Each row is a point on a landscape with many valleys, with its height.
From any point a ball rolls to the lowest of the 3 points nearest to it. It stops when none of these is lower. Distance is the straight distance between rows; heights are no part of it.
Q536 h=268: [ 28,   9,  -4,  43, -38,  12,  30,  45]
Q317 h=259: [ 22,  16,   3,  63, -30,  13,  33,  39]
Q324 h=183: [ 52,   7, -18, -55, -48,   4, -49,  63]
Q382 h=347: [ 30,  -7,  -8,  -6, -27, -15,   2,  41]
Q830 h=626: [-78,   3,  -5,  46,  34,  42,  76, -66]
Q479 h=151: [-17,  34,  15,  68,   2,  50,  45, -39]
Q978 h=383: [ 2, 34, 15, 87, -7, 33, 31, -7]
Q207 h=280: [ 13,  22,   7,  90, -21,  21,  35,  27]
Q989 h=620: [-88, -35, -24, -55,  58,  -8, -19, -84]
Q544 h=128: [-12, -15,  17,  -2,  32, -29, -21, -14]
Q652 h=243: [ 45,  12, -24, -21, -53,  11,  -1,  57]
Q85 h=396: [ -3, -27,  14, -29,  25, -48, -31,  -1]
Q623 h=310: [  3, -24,  10, -25,  18, -50, -21,   3]
Q900 h=329: [-58,   8,   0,  16,  29,  36,  38, -65]
Q675 h=181: [  1, -14,  13,  -9,  19, -35, -20,   1]
Q946 h=315: [ 46,  -7, -23, -82, -33, -26, -52,  44]
Q825 h=221: [-48,  -6,   8, -15,  47,   3, -24, -58]
Q789 h=324: [-21,  30,  16,  55,  14,  44,  37, -49]
Q950 h=201: [-27, -20,  16, -26,  46, -32, -47, -30]
Q257 h=244: [ 43,  -2, -16, -48, -41, -11, -22,  46]
Q308 h=337: [-52,  -5,   3, -12,  46,  12,  -1, -68]
Q624 h=379: [ 41, -22,  -7, -68, -23, -38, -35,  29]
Q482 h=450: [-35,  13,  13,  23,  30,  32,  15, -58]
Q666 h=742: [ 47,  28, -15,  21, -62,  57,  21,  84]
Q951 h=421: [ 29, -12,  -8, -34, -22, -29,  -8,  33]
Q681 h=188: [-56,   5,  -1,  13,  38,  33,  30, -68]
Q144 h=464: [ 48,  24, -21,   4, -59,  43,  14,  78]
Q803 h=312: [ 20, -15,   9, -16,  -6, -36,  -9,  21]
Q71 h=395: [ 23,   0,  -1,  23, -21, -12,  14,  36]
Q633 h=284: [-28,   5,   8,   3,  39,   8,  -8, -51]
Q441 h=430: [-11,  10,  21,  30,  21,   1,  -5, -28]
Q204 h=254: [-54, -17,   2, -34,  55,  -5, -31, -65]
Q398 h=510: [ 26, -22,  -6, -43, -10, -44, -16,  21]
Q942 h=413: [-51,  -2,   0,   1,  37,  24,  14, -65]
Q506 h=539: [  3, -27,  12, -43,  27, -57, -33,  -3]
Q631 h=449: [-27,  19,  16,  34,  18,  32,  19, -45]
Q949 h=351: [10,  8, 11, 48, -2, -7, 13, 17]
Q648 h=328: [ 52, -10, -16, -81, -36, -23, -70,  48]
Q117 h=313: [ 6, 20, 12, 66, -6, 10, 20,  7]
Q57 h=299: [ 13,  -1,   5,  19,  -9, -17,  10,  15]
Q73 h=285: [ 38,   0, -11, -11, -35,  -4,   7,  51]
Q25 h=235: [ 27,  17,  -9,  60, -44,  23,  38,  57]
Q774 h=792: [ 22, -25,   1, -61,   0, -57, -35,  13]
Q665 h=86: [ 39,  13, -18,  32, -51,  27,  32,  63]
Q82 h=520: [-78, -21, -17, -24,  49,  11,   7, -78]
Q329 h=195: [ 47,   4, -16, -37, -43,   8, -14,  61]
Q61 h=171: [-28,  -8,  20,  -6,  45, -12, -26, -37]
Q365 h=273: [ 50,  -7, -17, -63, -37, -19, -41,  44]
Q597 h=186: [  2,  -8,  12,  10,  14, -27, -13,  -1]
Q894 h=719: [-56,  19,   5,  56,  20,  53,  73, -63]

For each start below, name the point where the ball stops.
Q631 => Q479
Q894 => Q479
Q648 => Q324
Q774 => Q324
Q633 => Q544
Q398 => Q544
Q951 => Q544

Two balls start at each pair of points below. Name the first point that both come to, or write -.
Q946 and Q441 => -
Q506 and Q949 => Q544
Q57 and Q85 => Q544

Call two points neighbours if one is among the 3 nearest of the other. Go from one point of each pair to the other, from neighbour to neighbour, staying as low as possible. Name the highest point that can't be avoided.
Q665 and Q681 => Q942
Q544 and Q324 => Q71
Q544 and Q479 => Q978
Q665 and Q544 => Q949
